A landscape with many peaks, sampled at points; each row gives a point and its height.
From any point a climber takes the steepest step (rise divided by distance) to one of its 2 nearest points. It stops when none of these is higher. Distance is the straight distance between rows; heights are no part of it.
Q_925 height 555: [100 115 126 179  88 158 139 123 138 123  97 112 138 166 161 145 165 159
 157 123  79  65 155 155 115 149 147  97 162 131 117  98 145  87 150 128
 174  91 151]
Q_170 height 172: [145 103 140 131 153  46 136 100 187 157 160 161 119  78 105  98 126 123
 134 128 197 163 169 149 149 148 138 127 140 130 124 152 170 135 134 102
 141 158 166]
Q_798 height 627: [127 114  87 105 115 149 100 126 139 127 152 119 137 133  97 136 105 123
  44 131 131 133 120 162 157 123  94 203  55 188 129 126 133 171  44 138
  82 137  68]
Q_80 height 173: [133  88 134 112 168 124 148 104 134 163 169 123 108 108  95 113 157 130
 105 145 173 108 154 151 141 114 163  79 103 187  96 165 140 124 109 109
 113 167 158]
Q_805 height 164: [151 130 128 116 133 102 163  82 148 153 173 159  56 126 112  68 155  88
 149 156 167 149 138  87 154 131 155  96 166 122 118 157 143 161 200  66
 124 182 166]
Q_876 height 242: [107  85 145 119 196  82 157 155 117 116 153 128 175  79 116 123 130 159
 102  90 189 167 162 178 108 119 176  68  73 145 154 117 136 104 100 158
 152 123 154]
Q_274 height 192: [117 110 127 124 159  79 135 121 152 133 146 161 130  90 112 104 138 133
 127 100 189 149 162 165 125 139 158 126 141 150 144 135 144 111 126 118
 143 146 150]
Q_101 height 87: [151 112 142 107 160 122 161  62 134 157 166  99  95 138  68 114 130  61
 146 137 152 125 138  87 178  98 147  97 159 168  99 169 166 125 178  54
  95 109 161]
Q_699 height 598: [116 171  95 117  85 164 101 192  94  99  87 157 156 125 208 165 133 166
 123 120  92 137  79 114 104 133  78 158 117  78 170  56  78 136 110 185
 158 128  56]
Q_523 height 699: [131 120 123 161 123 122 144 119 146 151 124 159  85 123 157  97 171 176
 135 164 128 122 141 125 106 152 144  45 119 133  91 137 125 142 156 135
 148 174 161]
Q_866 height 299: [154 111 175 131 106 100 119 144 162 142 113  86 193  82 122 184  87 138
 168 138 111 127 156 125 152 128  95 135 121  61 119 106 144 113  73 176
 128  61 149]
Q_796 height 543: [128 118 147 142 108 117 123 122 156 117 105 126 160 123 126 153 126 122
 161  97 117 110 149 157 129 148 128 149 178 112 140  93 136  89 133 140
 155  82 143]
Q_693 height 103: [122 150 155 136  95 158 124 121 118 115 116  93 117 178 107 138  99  92
 142 148  74 118  84  92 150 105 109 139 136  89 117 129 119 140 140 136
 113  93 123]
Q_672 height 143: [136 136 121 142 114 144 154  69 154 162 155 140  62 170 124  76 138  90
 141 161 132 122 121  86 142 127 137 116 158 135 100 155 127 170 189  75
 121 169 153]
Q_512 height 495: [139 176 118 129 149 138 135 207  53 100 110 150 140  92 199 115 137 164
 162 116 108 101 111  87  78 157 171  81 162  65 163  86  92  94 174 165
 143 111 118]
Q_112 height 134: [143 114 137 117 163 111 145 107 126 132 147 141 105 115  97  92 126 109
 119 141 158 165 118 114 137 115 142  86 110 142 116 170 123 161 149 118
 104 154 148]
Q_368 height 219: [158 184 159 125 143 122 140 132  80 119 132 125  84 149 116  82  97  63
 170 151 102 153  80  67 121 126 128 115 157  40 108 152 120 151 200 105
 101 137 131]
Q_261 height 519: [122 117 159 170  87 130 136 110 145 135 105  93 147 143 136 144 146 134
 179 115  96  75 170 155 133 144 136 113 191  99 122  92 150  77 149 131
 155  75 167]
Q_879 height 285: [138 107 173 109 126 109 127 151 140 107 116  90 210  87 117 185  98 123
 158 107 115 143 145 142 135 123 114 128 128  78 137  92 141  96  89 180
 144  58 129]
Q_885 height 132: [157  85 157 136 149  87 154  74 170 177 169 119 111 107  90 117 157 130
 144 166 161 136 174 105 164 133 144  72 128 149  91 162 184 130 142  96
 118 150 187]
Q_912 height 636: [138 113  98 160 123 138 149 111 158 164 145 144  74 155 159 105 200 195
 118 193 128  91 145 124 100 151 127  52 102 158  60 146 133 161 142 111
 136 206 158]
Q_830 height 387: [131 112  85 122  90 131  86 141 184 143 117 138 121 151 130 145 113 158
  57 161 106 118 102 150 127 121  71 195  61 156 109 141 125 200  58 144
 109 173  95]
Q_285 height 534: [116 106 110 111 128 155 107 109 139 140 136 113 139 145 108 154 133 135
  81 112 123  91 137 172 133 106 145 160  98 193 133 131 130 124  87 120
 120 118 111]
Q_555 height 582: [141 126  92  94 105 145 104 116 134 131 143 128 107 132  96 110 102 119
  48 151 132 144 104 133 151 112  81 177  45 175 116 155 118 202  62 134
  72 163  80]
Q_366 height 316: [147 151 126 122 114  95 101  98 186 114 131 147 128 108  84 117  66  85
 110 144 140 176 150 112 160 141  78 214 124 130 117 146 144 169 114 117
  89 121 114]
Q_193 height 684: [107 143  97 128  95 145  96 154 141  98 106 170 145 140 166 148 125 147
 104 104 114 154 107 136 106 141  88 183 126 130 161 104  96 142 110 149
 146 143  91]
Q_321 height 193: [128  81 131 121 170 154 161 107 109 166 175  81 114 113  91 141 187 147
 119 144 181  69 165 161 136 113 169  35  86 199  86 167 144  99  88 102
 122 159 153]
Q_852 height 599: [ 95 132 115 168 106 166 149 111 128 139 112 114 104 169 167 114 169 158
 151 128  98  62 144 141 110 144 166  79 158 152 117 108 126  90 172 110
 161 115 142]
Q_255 height 762: [121 132 116 141  89 143 117 163 108 118  87 128 131 157 168 159 136 201
 128 165  74 120  94 127 100 115 102  76  68 113 114 105  94 150 107 181
 153 129 112]
Q_949 height 450: [101 148  95 144 113 116 104 139 147 116 123 195 108 124 135 107 124 120
 101  99 167 173 140 140 101 157 104 200 167 144 153 145 106 145 136 111
 122 173 107]
Q_34 height 339: [127 116 125 133 127 120 113  89 170 127 136 133 124 137 100 119 114  84
 121 107 139 123 145 142 159 136 124 186 170 163 124 134 148 131 141  99
 116 112 129]
Q_213 height 574: [130 102 145 146 103 107 104 124 200 130 103 126 170 107 133 165 101 115
 169 100 119 111 170 148 152 154  93 203 184 115 137  97 159 103 114 136
 152  84 136]
Q_517 height 323: [129 106 154 129 122 113 112  99 178 143 127 116 139 131  94 138 116 107
 126 133 123 121 148 133 162 125 118 157 136 148 111 136 145 134 121 119
 120  96 145]
Q_975 height 11: [108 123  71 163 114 134 112 145 176 152  97 170 103 154 187 127 166 193
  95 130 118  96 117 161  93 153 113 159 127 162 119 112 112 146 112 115
 149 198 119]
Q_401 height 398: [135 109 116 104 130 159 123 134  85 155 139  86 145 161 120 170 145 194
  68 153 121 107  98 160 126  91 104  79   5 189 122 153 120 155  34 154
 124 137 106]
Q_793 height 281: [129 157 131 118  98 114  99 148 145  89 118 150 145 112 113 129  85  92
 127 115 138 176 131 121 129 151  86 203 152  96 144 120 118 143 123 144
 119 115 101]
Q_70 height 245: [165 189 154 117 101 133 120 137 110 127 124 115 144 130 124 131  94  90
 175 147  65 122  91  89 124 124 105 143 193  18 126 102 117 123 156 129
 109  92 136]
Q_192 height 340: [163 134 175 123 142 104 144 127  90 112 120  97 137 119 107 133 110  97
 171 122 105 142 111 104 129 116 134  97 151  67 122 126 128 111 148 143
 121  93 152]
Q_146 height 464: [129 167 109 144 157 124 148 195  57  97 111 155 101  96 196  85 133 152
 158 118 139 113 114  67  92 160 182  70 154  82 157 106  97 103 201 139
 128 137 118]
Q_557 height 257: [131 143 140 133 136  71 137 127 127  99 134 154 129 103 125 121 115  92
 171  83 174 149 151 138 130 152 133 161 217 102 158 125 144  85 174 100
 145 114 141]
Q_853 height 153: [165 104 166 138 147  59 147  82 175 159 157 142 105  75 105 103 116 124
 142 156 171 168 162 114 154 142 128  95 119 103 108 165 174 150 146 113
 128 153 181]
Q_762 height 301: [144 104 159 164 122 107 113  94 198 171 124  97 140 114  98 159 107 128
 114 172 109 124 148 112 178 124  99 148  95 134  84 162 154 160  96 133
 117 108 162]
Q_485 height 427: [127 147 123 140 183 109 164 171  49 104 125 139 104 104 164  72 137 111
 164 123 139 125 127  87 105 139 198  57 155  83 148 121 120 100 210 112
 140 132 131]
Q_782 height 41: [126  92  92 120 151 149 128 116 138 153 142 143  80 140 151 131 179 168
  85 145 158  54 131 185 116 120 145 128  93 196  96 128 115 128  80  84
 120 214 109]
Q_369 height 185: [155 136 141 124 157 118 173  99 100 149 157 140  71 136 116  65 139  85
 160 166 145 167 115  64 136 114 152  57 145 108 104 168 127 163 209  81
 113 171 160]
Q_764 height 31: [146 106 134 140 119 102 122  97 187 159 139 152  97 117 123 103 126 140
 110 162 144 137 130 128 140 141 115 125 112 126 102 159 139 184 130 124
 118 187 163]
Q_631 height 241: [158 156 145 117 128  83 127 145 103 110 122 142 157  92 129 131 104  93
 180  87 143 147 144 130 112 152 125 165 212  55 153 102 130  95 167 117
 139  98 136]
Q_590 height 489: [122 142  92 115 130 116 106 140 130 105 135 183  99 113 119  86 113 117
  83 121 161 186 108 128 112 139 111 171 110 145 138 151  96 177 120 125
 102 183 109]
Q_800 height 341: [ 85 110 116  96 156 181 136 106  81 117 142  95 157 152 110 153 161 123
 114  86 132  97 127 176 120  93 183 129 109 202 174 133 145  78 113 125
 133  80 113]
Q_247 height 417: [117 127  97  73 154 189 127 114  63 106 159 107 117 152  97 126 127 102
  73 109 136 128 104 153 128  90 147 159  70 203 158 147 120 130  82 116
  82 128  63]
Q_140 height 275: [168 127 185 179  73 111 111 113 164 171 113  89 127 115 125 162  95 150
 166 193  85 120 144 100 151 133  73  98 122  53  78 150 144 150 101 156
 125 118 193]
Q_467 height 284: [144  98 176 155 110 104 118 132 157 149 110  89 170 104 119 170 105 153
 152 146 106 134 143 128 153 135 103  96  91  92 102 142 147 121  80 179
 134  86 167]
Q_165 height 634: [122 109 129 139  68 132  83 152 203 130  95 134 173 123 148 170  86 136
 130 141  88 126 141 145 145 138  60 218 127  88 122  97 131 160  76 161
 154 118 111]
Q_163 height 128: [139 131 153 148 111 148 150  75 149 150 136 105  82 175 104 104 119  74
 155 155 107 108 116  75 152 113 124 108 167 122 101 153 144 146 183  87
 113 127 161]
Q_52 height 297: [134 170 125 126  90 120  97 114 164  87 117 152 122 131  91 122  59  68
 134 126 128 176 142 103 145 153  64 242 171  96 128 127 130 153 134 116
  89 122 106]
Q_850 height 358: [136 101 110 141 112 118  93 129 202 158 122 110 141 128 103 149 102 135
  52 174 110 121 137 144 168 126  71 213  73 159  92 149 145 198  57 133
 104 140 104]
Q_739 height 296: [126 109 148 119 155 107 145  91 133 119 131 111 133 126  91 122 128  94
 150 103 140 129 147 136 152 120 150 117 163 143 134 138 167  93 159 110
 125  94 147]
Q_412 height 283: [160 102 172 186 102  97 112  96 205 184 114  87 141 105 117 165  93 151
 142 197 100 125 165 104 169 139  85 132 104  87  65 165 174 159  91 138
 133 112 183]
Q_100 height 144: [143 130 143 137 132  66 140 162 113 120 127 169 147  63 161 108 125 142
 160  99 170 161 151 150 100 163 134 117 160  64 160 109 114 109 131 151
 159 136 153]
Q_283 height 273: [100  95 158 108 187 102 145 146  97 103 139 101 187  99 113 149 137 144
 130  83 160 155 153 167 110 114 173  76  74 150 166 114 145  81  98 163
 157  82 144]
Q_88 height 475: [136  90 139 127 149 160 136 123 103 175 152  74 131 134  97 164 160 162
  91 143 144  82 134 155 143 102 137  76  41 206  82 171 130 124  60 122
 113 141 139]
Q_730 height 381: [ 95 137 104  80 155 190 137 119  56 101 153  90 144 169 112 138 143 109
  98  99 111 127 101 151 112  86 176 137  79 188 176 134 122 108  98 125
 112 106  74]
Q_778 height 115: [146 126 152 119 149  79 148 129 116 115 135 153 108 100 126  96 117 111
 138 126 164 172 134 119 124 131 146  95 127  94 133 139 123 146 162 132
 133 150 152]
Q_56 height 150: [104 163 104 141 131 148 136 168  96 102  95 163  96 145 195 110 138 154
 129 123 110 116  90  89  96 149 154 114 143 121 148 107  83 126 175 144
 143 130 101]
Q_756 height 542: [129 122  94 141 133 159 133 120 122 158 138 109  98 171 149 150 189 208
 101 170 117  47 138 168 105 116 135  75  72 193  69 143 116 139  94 106
 133 191 123]
Q_267 height 416: [110 175 101 149 110 102 114 140 127  90 135 194 103 130 122 103 106  95
 128  96 190 182 151 113 111 155 106 216 206 122 159 145 113 116 178  86
 105 156 110]
Q_216 height 458: [105 111  71 137 118 160 100 136 156 141 116 138 126 165 169 167 160 178
  70 110 108  78 122 183 100 130 106 193 108 200 137 105 120 135  81 109
 141 172  87]
Q_918 height 366: [149 141 159 119 169 114 156 154  50 104 115 112 125 113 119  94 117 102
 166 130 105 159 103  88 101 118 154  64 123  68 121 126 115 122 173 134
 114 126 143]
Q_967 height 603: [129  97 141 162  76 125  95 143 206 140  90 115 175 127 148 173 107 146
 154 128  90 100 166 147 144 143  86 196 156  94 118  98 148 137  96 153
 156 105 133]
Q_611 height 60: [128 109 109 116 142 103 129  87 174 157 171 163  89 103  92  92 139  99
 106 124 196 121 161 156 150 133 149 169 168 179 124 149 147 131 129  69
 114 178 141]
Q_652 height 561: [109 155 108 119 116 154 121 183  85  92  91 154 148 126 195 150 136 158
 124 115 104 142  84 115  94 133 126 127 113  97 178  78  83 120 125 176
 148 117  85]
Q_327 height 218: [103 120 142 136 145 139 150 131  85 106 116 110 142 132 138 125 163 132
 171 111 115 110 136 140 108 132 181  71 150 126 149 108 142  70 161 136
 154  81 145]
Q_325 height 643: [117 124  92 118 105 158 108 135 124 123 112 128 134 175 155 158 139 180
  77 130  90 115 100 158 116 105 113 138  73 171 139 110 110 154  84 143
 140 142  89]
Q_117 height 677: [121 120  92 103  97 177  93 130 129 114 139 112 154 167 108 153 113 131
  59 137  99 135 108 151 162 103  83 186  74 178 150 117 132 160  65 143
 112 103  74]
Q_90 height 266: [148 159 145 109 104 133 107 144 127  85 117 124 153 131 103 138  83  82
 148 123  99 158 112 106 141 123  82 196 153  70 139 101 124 134 125 151
 108  94 106]
Q_924 height 390: [111 165 114 140 121 109 124 106 134 102 147 163  98 150 104 100 113  62
 143  96 167 152 145 116 131 148 123 202 231 135 149 138 144 100 190  69
 115 133 130]
Q_558 height 213: [116  93 135 120 179  71 146 129 133 115 142 141 165  82 106 118 129 134
 138  82 190 163 169 175 124 140 167 104 135 143 155 118 145  90 121 138
 157 109 149]
Q_495 height 325: [179 136 181 126 114 100 129 118 122 135 119  98 153  97 102 150  93 110
 180 138  98 134 125 102 146 122 112 110 157  45 114 129 146 116 127 142
 113  75 167]
Q_546 height 364: [ 98 149 117 122 126 142 131 101 129 112 133 135 112 161 101 110 124  75
 132  88 134 134 123 126 133 121 146 187 188 165 141 129 140  99 173  92
 109 110 115]
Q_780 height 528: [123 179 104 122 125 163 124 210  68 100  94 155 156 101 205 149 137 172
 147 112 103 116  90  91  84 153 137 120 139  75 176  61  76 103 155 174
 147 117  87]
Q_486 height 312: [185 138 180 129 102  97 115 127 155 155 112  91 174  82 119 165  74 127
 182 158  87 135 137 104 155 120  88 137 141  30 116 124 145 132  91 158
 116  73 167]
Q_17 height 233: [156 171 160 135  92 137 142 110 115 144 124 117  90 155 136 106  98  81
 178 156  72 118  89  68 128 127 119 122 175  40 106 125 113 140 177 117
 108 116 150]
Q_591 height 244: [102 113 165 132 137 148 152 106  87 112 116  71 160 152  99 158 150 114
 170 102 109 103 137 135 129 111 165  58 145 144 140 127 163  54 145 131
 149  46 159]
Q_664 height 639: [123 158 114 129  77 141 101 179 129 107  91 171 157 111 181 155 120 141
 131 114 113 142 108 120  98 151  76 188 151  76 167  84  89 144 110 162
 146 137  85]
Q_655 height 265: [123  94 153 124 119 119 114 133 166 128 118  93 188 111 110 180 105 124
 124 117 115 132 152 151 158 120 112 164 105 135 136 115 152 111  87 163
 141  53 113]
Q_547 height 110: [119 199 121 111 125 169 126 192  62  80 115 134 129 138 146 117 115  94
 141 129  85 145  70  81 106 135 120 161 155  61 153  94  97 119 174 142
 125 116  67]
Q_977 height 421: [123 110  75 149  98 138  85 145 189 149 104 140 127 165 162 160 133 179
  69 137  89 101 119 167 117 125  78 211 106 166 118 115 122 176  80 122
 135 188  96]
Q_701 height 127: [129 154 107 128 127 150 147 105 126 126 139 155  68 160 128  74 126  86
 122 137 134 136 106  94 127 118 152 131 152 142 119 158 107 162 187  90
 102 164 132]
Q_323 height 240: [122  97 154 143 154 132 147 108 107 147 133  87 135 130 100 126 159 147
 146 129 137 126 152 133 130 114 154  30 103 159 107 154 149 104 125 140
 137 110 177]
Q_648 height 393: [118 148 137 131 199 123 158 182  23  92 120 121 122 114 144  82 126 104
 162 130 116 146 103  74  96 117 181  44 121  83 142 127 111 121 188 128
 120 134 121]
Q_571 height 452: [126 123 110  80 151 153 125 123  89 115 150 117 133 137 101 117 127 127
  66 113 138 153 101 144 124  97 131 136  53 178 141 156 119 157  79 142
  92 141  85]
Q_937 height 204: [ 92 121 128  99 137 136 112 167 120  85 131 125 197 107 141 176 122 132
 106  73 146 170 131 165 117 131 109 162  97 133 178  86 129  94  87 186
 161  87  83]
Q_178 height 111: [110 176 105 143 128 135 140 124 113 127 130 172  68 161 153  68 132  78
 139 118 145 135 103  89 112 150 147 161 199 129 142 144 108 128 207  77
 124 152 116]
Q_596 height 508: [137 101 112 126 138 174 140 113 107 167 145  96 102 157 119 152 175 178
 102 157 138  66 135 158 127  99 142  58  53 197  73 170 115 138  84 109
 120 175 135]
Q_212 height 336: [142 120 121 134 110 109  97 112 198 143 125 132 125 114  88 129  76 113
  84 163 116 155 139 120 170 135  76 211  95 135 102 151 142 194  89 138
  92 134 115]
Q_775 height 300: [162 149 183 129  96 118 102 132 123 144 114  72 173 110  96 168  75 117
 160 174  77 135 115  74 187  97  59 137 121  41 103 131 134 133  75 162
 109  53 146]
Q_572 height 207: [105 157 122 134 157 125 139 163  80  96 115 162 122 120 158 103 137 109
 147  89 153 148 117 112  94 145 169 140 189 107 173 112 102  85 187 121
 149 124 114]
Q_491 height 6: [123 110 102 151 108 122 103 140 173 142 107 161 120 135 162 127 146 171
 102 141 112 122 118 149 107 146 109 136 105 137 118 124 114 156 107 142
 148 173 127]
Q_105 height 78: [ 99 128  94 111 152 147 134 115 118 134 151 154  98 137 127  94 155 115
 102 102 162 115 124 150 118 123 173 141 149 189 147 137 121 104 143  92
 119 152 118]
Q_222 height 19: [139 107 121 140 122 120 115 115 176 156 127 146 116 137 135 121 144 173
 101 162 127 117 121 148 118 122 115 112  90 138  92 155 127 172 104 137
 129 183 154]
Q_860 height 667: [ 95 145  93 149 132 169 164 128 105 137 122 131  81 171 178  88 170 160
 151 131 118  84 121 104  98 131 185  55 135 163 125 124 116 101 189 107
 140 123 121]
Q_624 height 270: [125  96 171 132 159  94 160  97 109 119 124  82 157 115  90 140 143 100
 175  87 136 114 162 138 149 123 164  64 164 143 134 124 184  56 159 112
 142  67 167]
Q_888 height 243: [110 111 148 118 112 152 114 141 118 100 111  95 186 149 124 177 120 134
 123 106 101 128 114 142 141 110 125 136 105 133 157  98 134 112 100 177
 148  67 102]
Q_599 height 46: [141 105 122 112 153  96 123  94 186 160 166 159 104 100 103 104 126 114
  92 146 171 136 151 144 150 131 131 144 114 169 107 161 142 162 113 107
 102 174 144]
Q_510 height 101: [151 122 164 121 159  99 144  81 135 142 146 100 117 122  61 125 104  78
 149 135 136 158 134  80 174 103 127  98 132 136 105 168 168 129 155  98
  97  95 160]
Q_306 height 171: [108 141 119 127 132 158 135 141  96 101 106 132 126 144 152 121 142 133
 136 109 105 132 102 123 107 120 150 114 129 127 152 111 104 105 157 143
 146 108 111]
Q_942 height 194: [100 135 124 138 142 130 146 136 102 107 121 140 118 126 150 107 157 127
 151 100 139 126 134 141 112 140 176 103 174 141 158 113 124  84 169 122
 153 120 136]
Q_927 height 276: [139 128 148 128 141  74 145  90 149 114 139 140 120 108 110 106 122  86
 171 103 165 138 151 132 152 134 144 129 190 124 138 127 168 103 172  96
 131 115 155]
Q_379 height 96: [ 96 155  94 128 148 140 151 114 107 127 144 159  84 153 137  74 157  95
 132 111 154 128 123 110 111 143 176 136 192 168 150 139 121 108 191  74
 129 146 114]
Q_360 height 581: [113 111 109 125 115 179 122 123 115 141 124  97 144 166 134 172 155 179
  89 133 104  67 126 178 113 101 136 118  78 201 120 127 127 122  79 130
 135 135 107]
Q_567 height 129: [169 140 152 129 139  69 146 144 101 115 129 162 126  78 149  97 110 116
 172 118 162 156 142 120 116 148 146 101 165  48 145 121 125 126 169 130
 134 144 165]
Q_462 height 73: [134 112 130 110 137 121 146  68 162 152 169 130  91 134  89 101 136  83
 130 127 171 108 153 125 167 113 156 130 179 180 105 148 153 124 162  60
 105 146 145]
Q_307 height 135: [102 186 101 133 118 179 136 185  84 105  93 147 104 163 204 121 124 143
 138 127  79  90  67  66  96 143 147 127 146  92 150  90  87 110 180 141
 138 110  73]
Q_437 height 630: [119 135  97 138 143 137 153 123 113 143 135 164  80 134 167  74 169 151
 129 135 144 116 127 105 107 137 171  67 135 153 123 137 109 135 182 110
 139 173 141]
Q_604 height 838: [119 117 124 153 113 140 125 146 113 124 109 124 137 135 149 142 154 197
 127 143 102 120 134 149  98 128 133  53  78 130 112 114 115 121 116 180
 160 123 142]
Q_92 height 114: [125 137 143 153  98 159 140  98 132 135 117 107  99 181 122 119 121  99
 142 144  89 107 103 102 141 117 130 123 151 119 109 137 123 142 164 114
 130 105 142]
Q_175 height 122: [104 205  93 133 106 176 119 189  80  93 102 164 106 151 187 122 123 119
 127 119  95 126  70  65  94 159 112 177 167  83 162  86  80 126 176 137
 130 128  63]
Q_48 height 226: [136 155 142 121 133 118 129 164  87  94 116 145 144 108 151 119 117 101
 160 106 124 144 113 116 104 142 133 147 181  66 154 113  99 108 168 137
 133 115 126]
Q_110 height 182: [110 112 146 104 139  91 122 168 138 102 129 143 204  73 139 155 111 141
 138  72 174 180 154 163 111 148 115 157 125 106 174  95 123 100  94 176
 160 101 114]
Q_712 height 289: [149 139 186 164  81 129 102 111 137 156 108  78 140 130 108 170  80 138
 166 178  71 125 115  76 180 111  69 114 118  59  90 150 138 140  87 151
 118  84 178]
Q_633 height 264: [131  92 171 145 132 109 135 121 136 136 122  90 165 111 103 155 127 152
 138 127 123 130 154 137 141 122 128  76  98 127 112 137 151 105 106 156
 141  89 164]
Q_841 height 152: [142 110 115  98 172 116 149 102 125 150 171 151  85 111  99  81 149 105
 111 138 185 141 140 128 134 105 172  81 127 175 123 163 120 148 144  85
 113 190 145]
Q_254 height 601: [116 133 126 125  77 140  91 165 163 108  98 136 181 118 156 171  97 130
 146 110 113 142 132 139 123 142  72 206 153  79 151  79 114 130  86 178
 150 106  99]
Q_911 height 162: [124 123 134 127 128  75 128 181 122 107 114 169 184  60 156 136 111 146
 148  75 196 181 165 155  93 165 119 165 169  79 184 110 106  95 115 154
 165 133 120]
Q_162 height 438: [131  88 130 107 164 137 139 138  91 148 156  85 150 112 110 155 147 178
  68 128 157 113 126 173 128 103 150  74  16 192 115 158 127 125  41 152
 118 136 120]
Q_761 height 216: [122  89 130 128 161 155 163 100  82 159 168  81 111 126  94 115 186 141
 145 137 154 108 169 132 133 105 173   5 102 186  97 171 151  96 125  98
 131 135 172]
Q_461 height 535: [127 139  80 100 111 121  96 135 152 108 145 165 116 124 109 105 102 125
  56 137 152 182 108 137 120 135  70 189  66 149 132 143 109 198  78 147
  89 172  88]
Q_827 height 203: [167 158 162 131 144 109 166 112  82 134 142 126  72 130 130  75 114  75
 180 161 134 150 109  62 133 124 139  76 155  52 108 152 137 151 217  98
 107 152 158]
Q_148 height 584: [128 126  75 140 133 161 153 113 126 170 137 130  68 172 161 112 193 202
 107 172 124  52 138 138  98 131 144  58  96 186  63 137 111 141 132  83
 132 207 126]
Q_396 height 490: [122 111 134 110 139 158 125 112 109 131 139  97 132 145  97 138 127 139
  87 127 130 123 108 147 146  91 139 111  65 183 130 156 119 141  90 138
 107 120 115]
Q_349 height 703: [108 134  95 123  98 154 116 147 111 117  88 141 130 173 181 151 150 197
 102 135  86 123  93 132  99 121 118 102  74 150 137  92  94 145 108 165
 159 131  90]
Q_751 height 27: [136 103  75 140 137 126 108 133 178 159 127 153  97 143 163 129 176 185
  74 151 141  74 133 177 107 140 117 162 103 172  90 128 123 146  88  95
 123 228 132]
Q_395 height 308: [ 92 108 128 102 160 137 132 128 104 109 133 116 168 122 114 143 141 132
 120  79 145 135 136 168 114 108 175 121 107 175 166 117 140  84 113 144
 151  91 119]
Q_708 height 741: [107 127  94 109  90 151  85 146 152 103 112 138 150 146 138 153 116 136
  83 122 110 155 106 142 131 127  73 192  95 137 156  98 118 160  79 163
 129 129  73]
Q_235 height 225: [110 131 148 100 130 148 111 149 116  80 120 111 191 121 129 165 109 108
 135  91 114 154 116 143 136 128 114 163 128  99 165  82 122  92 111 175
 143  75  91]
Q_863 height 497: [104 115  90 124 121 164 107 117 146 132 130 139 124 151 128 143 143 131
  82  98 122  92 127 167 115 130 127 196 126 201 140 123 119 135 100 106
 121 157 105]
Q_965 height 116: [164  98 165 125 168  86 153  71 157 178 158 103 113  86  71 127 123 102
 128 148 166 149 167 100 183 112 128  90 114 158  93 176 173 139 131  96
 106 113 173]
Q_456 height 100: [121 183 146 113 116 172 124 161  79  96 121 100 129 170 129 123 109  90
 150 148  60 131  58  90 128 111 115 141 147  61 129  97 103 126 159 137
 119  99  91]
Q_36 height 59: [104 105  96 107 161 136 133 127 132 153 148 148 106 117 136 119 169 151
  93 111 168 104 143 187 110 123 173 119 105 189 136 134 120 110  94 108
 131 179 120]
Q_765 height 256: [163 176 159  92 114 127 111 150 113 105 127 107 180 110 110 153  84  89
 171 127  91 144 109 110 143 123  88 175 174  31 141  98 129 113 123 140
 116  79 121]

For each start below, name the point where the climber stops.
Q_975 | Q_672
Q_307 | Q_739
Q_401 | Q_523
Q_162 | Q_523
Q_937 | Q_708
Q_949 | Q_708
Q_321 | Q_708
